Each row is a point on a landscape with many valleys, with its height.
A ball rolls from a point to whichever of its 6 nearest points has the largest drop for the distance, and stops where none of them is lower. Distance is the straight distance between rows; heights are no part of it.
J607 height 69.2: [ 16   4   3  14  -7  22  -4  -2  20  12 -12  19   5]
J494 height 61.5: [-59  25  -1 -13  11 -56  -8 -15 -25  -8  16 -35   7]
J356 height 7.2: [ 68 -38   3  -2  -8  54  18  24  13  -4  -6  26 -16]
J244 height 41.0: [-63  42  20  43   0 -26 -24 -20  25  21 -31   7  18]
J541 height 27.5: [-18  14 -15 -26   7 -29   0 -15 -21  -9  20 -25   5]
J912 height 44.9: [-77  43  19  35   4 -42 -23 -21  15  17 -23  -4  14]
J109 height 15.9: [-29  12 -17 -34  10 -40  -1 -13 -33 -16  30 -38   6]
J263 height 28.0: [ 86 -51  -9 -33   0  58  29  28   2 -19  14  11 -32]
J709 height 42.3: [-44  20 -10 -25  14 -50  -4 -13 -31 -12  23 -36   7]
J861 height 46.7: [-71  14  -2 -30  15 -81  -2   2 -60 -24  50 -59   6]
J216 height 12.3: [ 57 -20 -28 -45   2  26  22   5 -16 -17  29  -9 -20]
J603 height 38.8: [-62  35   9  17   6 -41 -18 -20   3   8 -12 -12  11]
J841 height 44.1: [-69  20  -1 -20  15 -73  -6  -6 -40 -15  32 -46   7]
J499 height 29.9: [  7   3 -26 -40   8 -17   6 -11 -26 -15  31 -27  -2]
J752 height 45.6: [-97  46  21  31   9 -64 -18 -16   2   9 -17 -15   9]
J543 height 8.0: [ 30  -7   5  20  -9  33   0   7  22   9 -17  27   2]
J424 height 17.5: [ 21  -7  17  45 -17  40 -10   9  35  21 -33  39   9]
J248 height 27.3: [-10   9 -20 -36   8 -28   3 -14 -26 -12  29 -31   4]
J75 height 23.0: [ 23 -17  25  59 -19  48 -11  17  36  25 -41  50  10]
J680 height 26.7: [ 43 -19   4  13 -11  42   6  13  21   7 -12  27  -7]
J771 height 42.7: [-84  36  11  10  11 -66 -17 -14 -14  -1   0 -28   7]
J571 height 16.2: [ 50 -15 -15 -19  -2  30  14   6   2  -9  14   5 -14]
J269 height 35.0: [-34  20  -8 -18   8 -38  -4 -16 -18  -4  14 -25   6]
J854 height 71.9: [ 17   3 -10  -5  -2  12   0  -6   7   2   4   6   0]
J866 height 40.7: [-74  42  14  23   9 -48 -20 -20   4  10 -16 -12  12]
J629 height 46.3: [-76  25   4 -10  12 -73  -8  -8 -36 -13  21 -41   6]
J80 height 29.7: [-11  16 -10 -13   4 -16  -3 -14  -6  -3   9 -14   5]
J932 height 35.9: [-43  32   6  17   3 -26 -17 -20  11  11 -12  -5  13]
J475 height 9.9: [ -1  10  18  48 -13  23 -16  -4  35  27 -34  33  15]
J792 height 34.3: [ 27  -1 -20 -24   0   8   8  -5  -6  -5  17  -5  -5]
J791 height 38.2: [ 46 -16  -6  -2  -6  36  10   8  12   1  -2  16 -11]
J506 height 73.3: [ -6  16  -1  12  -3   3  -7 -12  15  10 -11  11  10]
J397 height 17.3: [ 57 -69  36  50 -21  74   7  46  27  12 -54  57  -6]
J95 height 24.7: [-23  25  11  31  -5   0 -16 -13  24  20 -22  16  15]
J101 height 31.1: [-18   5 -22 -47  13 -39   5 -10 -45 -18  42 -44   3]
J546 height 57.0: [-58  29   0  -3   9 -52  -8 -18 -17  -4   9 -27   8]
J584 height 28.5: [ 13   5 -23 -29   3  -6   5  -9 -15  -8  22 -16  -1]
J354 height 16.9: [ 17   3   7  28 -10  27  -8   1  26  16 -21  25   4]
J405 height 34.0: [-43  13 -10 -34  14 -56   1  -9 -42 -17  35 -46   5]
J576 height 31.9: [ 47 -14 -12 -13  -2  30  12   4   7  -2   6  10 -12]
J777 height 23.2: [ 30  -6 -27 -39   3   3  14  -6 -17 -17  31 -17  -8]
J89 height 17.9: [ 73 -33 -22 -42   0  40  27  14  -6 -18  25   2 -27]
J342 height 31.2: [-26  22  -7  -6   5 -23  -6 -15  -5   1   3 -11   9]
J514 height 30.8: [-46  37  15  35  -1 -17 -23 -21  23  22 -25  10  15]
J782 height 56.0: [ 32  -5 -12 -10  -3  20   8   0   5  -2   6   6  -7]
J925 height 23.4: [ 69 -74  29  32 -13  77  11  46  23   7 -42  51 -12]
J318 height 23.3: [ 40 -40  32  62 -24  61  -6  29  36  19 -51  55   5]
J536 height 16.0: [-25  25  14  45  -8   4 -20 -12  32  24 -32  24  20]
J554 height 40.5: [-56  17  -8 -27  14 -62  -3  -8 -44 -16  31 -47   6]
J130 height 22.2: [ 71 -34 -14 -27  -3  47  25  15   3 -12  15  10 -24]
J429 height 28.1: [ 81 -58   3 -15  -3  65  28  35  10 -12  -2  27 -27]
J62 height 26.8: [ 46 -34  18  38 -17  57   3  26  30  14 -33  43  -2]
J519 height 27.0: [ 61 -44  16  22 -13  61  12  31  23   6 -25  43 -13]
J749 height 19.0: [ 95 -66  -7 -39   3  68  36  36   2 -21  11  17 -38]

For each start below, name the point where the ball stops.
J607: J543
J771: J475
J752: J475
J576: J216
J792: J216
J506: J475
J514: J475
J861: J109
J554: J109
J494: J109
J546: J109
J584: J216
